Each row is a point on a landscape with many valleys, with its height.
A ball rolls from a point to the lowest of its 2 nearest points, and stops where none of them is lower. Distance is the straight distance between rows; heights are no part of it.
<343> h=765: [126 154 151  98 103 169 133 119 175 158 127 165 147  83 103 139 132 127
 111 134 129 136 165 117  41 116 123  90 132 129 137  93]
<764> h=616: [ 96 143 172 108  41 158 112 142 164 114 128 142 108 133 120 154 167 153
  97 155  99 181 114 109  93  95 145  84 135 111 186 119]
<327> h=495: [146  86  95 187 153  94 127 141  51 135 110  91  97 164 149 150 138 130
 139 115  76 139 118 123 228 156 156 157 145 117 109 133]
<425> h=805: [107 157 157  93  80 146 134 157 154 123 126 148 100 190 118 157 126 138
 108 111 105 185 123 123 103 112 129 118 116 113 188 123]
<767> h=456: [156 130 142 144 151 114 133 120  84 118 125  83 108 134 149 104 147  99
 114 123  93 131 103 151 227 127 155 170 156 110 135 148]
<254> h=309: [166 115 146  96 129 131  86  77 138 130 161 101 135  61 176  94 136 107
 112 102 145  75 127 157 157  91  90 148 164 107  81 147]
<493> h=762: [134 158 125  80 102 162 172 152 157 132 121 180 163 124 121 140 116 100
 105  99 129 124 170 118   4 120 118  86 114 183 125  94]
<697> h=250: [102 123 131 186 151 127 120 144 115 190 116  83 110  85 118 105 115 143
 178 128 135 150 131 119 122 148 146 103  91 136  74  81]
<271> h=307: [126 146 143 130 146 136 108 126 144 175 146  87  98  90 155  83 117 112
 122 116 150 105 133 138 166 106 161 168 125 118  90  80]
<216> h=23: [114 127 130 149 123 145 118 142 145 156 110 145 124 105 100 135 121 143
 161 143 138 178 127 142  84 108 134  67  96 137 113 103]
<3> h=422: [113  92 134 123  90 109 134 133 117 111 125 146  99 176 121 154 140 130
 133 133 107 133 111 116 184 132 137 131 134 121 168 175]
<273> h=736: [152 124  78 114 162 138 156 113 147 119 104 169 179 138 123 129  84 122
 146 105 135 136 154 148  19 160  75 129  90 178  95 124]
<357> h=510: [145  81  82 178 175  96 131 146  62 137 106  92 128 151 143 142 122 120
 175 118 105 127 140 137 215 164 124 154 129 137  85 136]
<619> h=483: [101 150 158 107  64 151 110 133 192 156 134 106 119 103 105 117 168 142
 101 131 141 150 112 128 130 116 164 114 145  83 151  89]
<145> h=717: [135 152 141  80 147 126 105 106 134  70 158 148 193 101 155 122 120 116
 107 128 143  37 126 125 102 134 113 159 124 107 138 174]
<378> h=154: [113 123 132 127 116 134 133 136 147 145 117 146 112 142 109 152 115 132
 155 132 131 174 122 138 108 125 132 107  97 133 141 117]
<59> h=702: [142 112  92 139 134 153 143 118 133 112 111 178 159  93 117 127  97 146
 153 138 126 154 133 132  32 129 101  79 107 168  95 122]
<141> h=692: [137 145 161  78 131 118  97  92 138  78 164 141 163  87 152 116 148  99
  87 129 140  33 108 130 134 107 112 167 149 101 138 165]
<829> h=696: [118 106 136 122  69 160 116 119 146 110 122 169 135  84 114 138 152 142
 125 167  92 127 114 108  71 107 136  66 134 146 146 128]
<582> h=281: [133 117 125 137  90 158  96 100 143 157 153  81 112  51 144  81 145 128
 108 163 115  97 140 132 191 109 146 112 173 100 102 112]
<110> h=174: [104 123 136 173 138 134 110 152 135 189 108 109 111  84 104 112 133 143
 171 134 150 171 126 126  87 125 159  80  88 132  83  82]
<846> h=535: [141  79  84 147 162  79 135 133  88  98 121 124 142 172 134 163 127 123
 153 120 138 117 134 146 189 156  93 152 134 130 125 169]
<184> h=346: [118 100 104 126 105 103 153 153  91  69 113 152  83 211 106 161 140 137
  97 155 109 102 116  88 173 153 116 157 148 113 216 207]
<641> h=268: [109 159 143 134 182 106 136 168 140 187  98 116 119 146 110 145 115 150
 158  74 146 173 127 129 117 145 136 169  65 135 106  67]
<898> h=427: [164 145 151 126 142 124 116  99 106 109 150  69 103 116 146 106 157  82
  94 132  98 116  91 173 210 109 131 182 163 103 135 161]
<497> h=232: [139 145 119 106  79 128 157 149 117  81 124 171  84 205  95 147 138 152
 107 152  98 166 142  84 103 115 131 118 135 138 193 158]
<337> h=735: [150 137  82 128 118 139 171 162 140  99 136 193 162 158 125 129  98 137
 121 128 132 165 166 112  26 122 108  67 120 206  97  91]
<532> h=478: [147 105 123 151 142 102 137 131  73 126 117  86 115 158 148 130 144 115
 135 120  86 133 112 133 235 144 159 157 156 115 127 146]
<840> h=797: [114 169 159  84  97 162 152 158 175 153 128 148 132 141 123 161 141 122
  97 111 128 165 145 135  56 112 123 103 118 122 172  93]
<943> h=345: [123 164 153 148 136 130 119 132 148 169 147  65  91  94 156  88 132 134
  95 111 138 125 116 123 182 118 165 166 124 106 116  70]
<821> h=492: [109 113 135 155 109 128 126 124 122 162 124 104 116 116 127 123 137 121
 152 146 123 135 113 138 174 141 158 107 125 131 124 126]
<435> h=217: [138 117 147  95 146 129  94  79 154 134 163 134 156  87 152 106 116 117
 127 111 158  66 123 129 121  98 102 153 154 116  89 140]
<644> h=763: [135 149 139 108 213 107 149 129 126 139 122 126 135 157 129 109 109  97
 159  90 183  99 125 176 155 120 119 203 106 143  97 129]
<294> h=812: [ 89 161 171  96  87 162 143 164 182 147 123 138 112 163 116 156 148 139
  89 107 113 197 125 139  83 115 131 116 117  99 178 103]
<363> h=720: [152 124  89 128 138 148 153 139 140 121 112 185 159 125 124 132  91 130
 141 113 138 161 156 142  15 134 100  85 106 186  92 106]
<842> h=352: [107 159 156 143 130 123 128 140 150 172 128  75 102 124 134 104 142 137
 122 101 134 142 112 127 172 144 174 150 114 108 133  82]
<364> h=653: [115 132 150 109  55 156 125 125 155 111 125 160 121 125 114 155 156 138
 116 155  98 156 115 122  91 104 144  94 121 135 173 127]
<202> h=203: [141 126 143  90 172 140  92  98 164 173 133 132 123  96 152  90 100 115
 152  87 183  90 147 157 123  93 115 167 136 128  64  96]
<91> h=624: [119 116 156 125  85 107 112 102 106  62 153 116 172 131 155 158 174 121
 107 158  88  80  82 128 209 133 121 122 174 116 160 183]
<461> h=221: [145 108  74 130 105 111 152 136  92  57 128 165 110 174  96 146 144 139
 120 170  97 136 131  73 109 130 109 113 125 150 180 183]
<858> h=283: [115 188 165 120 188 109 133 154 162 191 121 102 111 139 122 124 106 134
 137  73 166 143 123 133 127 130 149 202  83 131 100  63]
<282> h=83: [142 116 149  80 166 144  90  70 164 158 150 144 160  89 153  92  97 138
 147  84 176  73 139 138  97 103  94 160 137 123  69 127]
<310> h=386: [112 100 131 108  94 112 138 136 102  94 126 150  99 200 123 151 144 132
 114 122 104 114 111 107 196 134 127 156 155 112 193 193]
<628> h=463: [107 103 136 127  99 114 137 118 121 134 129 127 122 139 125 134 144 118
 138 133 115 134 108 133 175 133 144 117 131 132 149 149]
<564> h=671: [127 133 150 109 110 121 103  92 128  86 162 127 172  78 153 117 153 103
  88 146 126  47  98 128 155 111 120 137 172 109 146 163]
<525> h=774: [143 140  86 134 144 108 167 205 106 106 104 155  79 214  91 140 117 153
 107 131 140 209 157  86  77 134 142 123 122 124 165 126]
<516> h=737: [125 128 138 119  95 166 120 113 152 139 117 173 147  73 110 136 129 137
 132 154 115 135 144 110  41 115 128  71 130 142 128 103]
<481> h=522: [151  89  92 157 197  79 131 140  63 109 109  99 150 165 143 149 132 117
 162 117 129 120 131 158 203 155 110 172 136 129  96 153]
<830> h=380: [115 130 131 166 106 153 108 118 135 175 144  64 105  68 139  83 140 137
 123 153 125 115 135 124 183 127 167 105 140 103  96  83]
<923> h=754: [124 123  87 136 212 113 147 123 143 152  94 146 158 161 122 125  78 124
 179 102 174 138 153 173  99 154  90 169  82 161  99 121]
<270> h=248: [110 153 135 109 163 118 141 165 148 162 100 136 121 177 118 163 117 137
 151  70 143 184 142 137 121 132 137 158  78 122 141 102]
<574> h=753: [131 143 128  99 136 136  93 106 107  68 147 150 213  90 165 115 109 120
 136 143 142  28 141 125  99 154 123 128 130 108 135 190]
<126> h=446: [106 120 130 190 115 135 123 120 112 172 132  73 110  93 141 110 141 129
 142 155 111 137 121 135 188 151 164 102 128 115 110  97]
<543> h=783: [123 164 152  85 107 165 154 131 183 166 121 164 143 115 111 156 126 111
 101 122 142 137 162 128  42 118 116 117 121 124 155  85]
<420> h=269: [126 136 139 125 161 136  99 117 158 182 140 100 101 102 142  92 103 109
 148 115 170  91 127 153 141 106 146 168 127 124  81  92]
<946> h=393: [169 140 140 119 136 124  92  83 110 107 154  80 111  81 166 115 146  69
  94 137 121  80 107 179 187  97 102 175 161  94 110 161]
<373> h=360: [156 127 137 121 160 130  87  88 119 133 161  83 117  82 165 101 133  93
 112 124 139  86 122 175 171 100 105 160 153 107  90 142]
<710> h=310: [113 128 130 197 153 143 115 121 112 192 129  72 101  73 142  98 100 139
 164 136 129 118 134 129 158 154 154 125 110 136  57  78]
<673> h=748: [161 118  75 140 125 130 162 144 125  88 125 185 134 171 102 132 106 138
 131 159 124 180 161  93  57 128 105  77 118 186 111 118]
<460> h=484: [123  91 132 156  93 145 104  79 132 158 144 104 134  58 126 101 139 131
 133 163 133  87 124 118 129 136 130  81 170 119 103 139]
<620> h=218: [115 152 133 120 128 134 130 163 158 156 114 133 109 169 109 158 121 142
 145  96 128 192 123 142 109 127 140 130  86 121 147 101]
<843> h=758: [154 113  74 141 128 111 158 151 113  87 120 177 102 180  90 133 118 140
 134 164 125 185 157  86  87 131 118  96 119 160 137 138]
<789> h=292: [125 114 101 124  77 121 143 133  87  64 124 157  98 183  98 151 165 140
 110 163  86 110 119  72 145 133 114 124 140 133 214 205]
<415> h=767: [143 123  77 147 131 113 169 195 104  93 101 156  89 192  95 133 121 161
 117 162 136 203 148  74  90 138 147  90 134 134 167 133]
<708> h=400: [ 98 149 157 128 103 129 125 129 166 166 128  93 108 114 118 109 150 134
 119 116 143 144 105 133 151 129 179 126 122 101 140  90]
<243> h=564: [ 86 141 176 108  48 161 116 148 181 132 121 117 110 105 103 136 181 155
  89 144 115 175 116 123 103 102 156  84 141  87 168 103]
<520> h=392: [142 127 129 157 180 139 106 101  99 147 147  72 116  90 155 104 120  97
 128 147 124 106 124 158 189 123 132 161 150 122  68 140]
<703> h=749: [140 153 114  97  94 156 175 166 143 109 143 186 159 151 125 143 114 117
 109 109 135 148 168 116  25 113 108  77 113 197 128  86]
<616> h=626: [116  84 114 163 128 141 120  90 116 143 120 139 160  69 117 120 115 145
 167 144 148 107 114 126  79 153 107  79 131 141  96 157]
<379> h=551: [137  83  95 131 136  82 133 122  90  81 134 140 160 173 137 168 129 127
 140 132 121 103 128 129 183 152  90 136 136 128 151 186]
<635> h=759: [123 140 112 107 214 108 152 117 138 139 110 140 156 159 124 127  97 114
 166  96 181 121 142 174 115 135 108 188  95 150 114 121]
<721> h=391: [121 102 139 128  72 145  88  77 163 146 159 107 127  51 122  84 145 140
 116 158 129  82 137 113 157 109 128  93 182 107 101 126]
<577> h=316: [124 158 159 142 162  98 141 139 123 167 115  87 101 140 148 115 121 131
 136  92 129 138 119 126 183 144 165 175 106 131 118  81]
<360> h=575: [149 116 132 112 142  73 126 118  80  50 137 138 175 162 158 166 139 116
 117 126 116  83 108 143 198 143  98 152 149 116 159 188]
<650> h=359: [136 126 128 185 190 140 125 119  93 164 127  75 119  91 156 105  95 125
 151 145 118 111 135 144 184 146 139 151 124 137  64 109]
<354> h=155: [150 131  85 123  97 115 172 161  97  55 107 170 105 203  87 141 153 142
 109 160  97 153 147  64  90 126 125 111 149 162 192 163]
<756> h=791: [110 146 132 107  99 126 129 178 136 121 124 152  74 210  90 147 118 155
  98 102 102 186 138 101 109 116 138 125 113  91 184 134]
<572> h=781: [115 140 109 119 141 119 145 204 110 116 116 144  67 228  83 144 116 154
  93  97 116 193 138  96  99 127 142 139 109  90 187 131]
<78> h=560: [110  85 120 176 123 145 113  87 106 168 135  99 142  74 127 108 120 134
 163 154 148 101 118 137 132 149 114  83 153 135  78 147]
<569> h=596: [151 132 161 107 114  91 125 110  96  40 150 135 170 150 159 163 160 100
 104 137 106  77  90 141 201 129 109 153 161 111 184 193]
<285> h=674: [126  92  96 157 129 149 128 105 117 124 111 166 160  75 115 122 108 157
 167 149 145 143 121 120  47 136 107  65 115 160  96 139]
<385> h=649: [130 120 153 132 105 115 106  93 111  81 158 112 175  97 147 136 163 111
  96 166 108  64  90 128 174 133 122 122 176 112 149 169]
<772> h=793: [121 119 125 133 110 133  98 108  97  70 140 140 211  77 155 132 115 129
 131 153 125  49 120 117 120 163 119 106 132 113 132 189]
<864> h=296: [121 178 171 126 185  94 145 149 139 177 123  82  93 141 152 107 108 136
 119  73 153 134 114 128 160 125 147 209  91 130 102  60]
<362> h=746: [138 115  83 132 180 119 144 106 142 130  91 162 169 149 115 135  83 132
 166 110 148 147 147 158  63 155  84 136  85 168 109 125]

For each start below, name the point where the ball stops.
<923> -> <582>
<864> -> <216>
<772> -> <282>
<628> -> <354>
<520> -> <216>
<616> -> <582>
<574> -> <282>
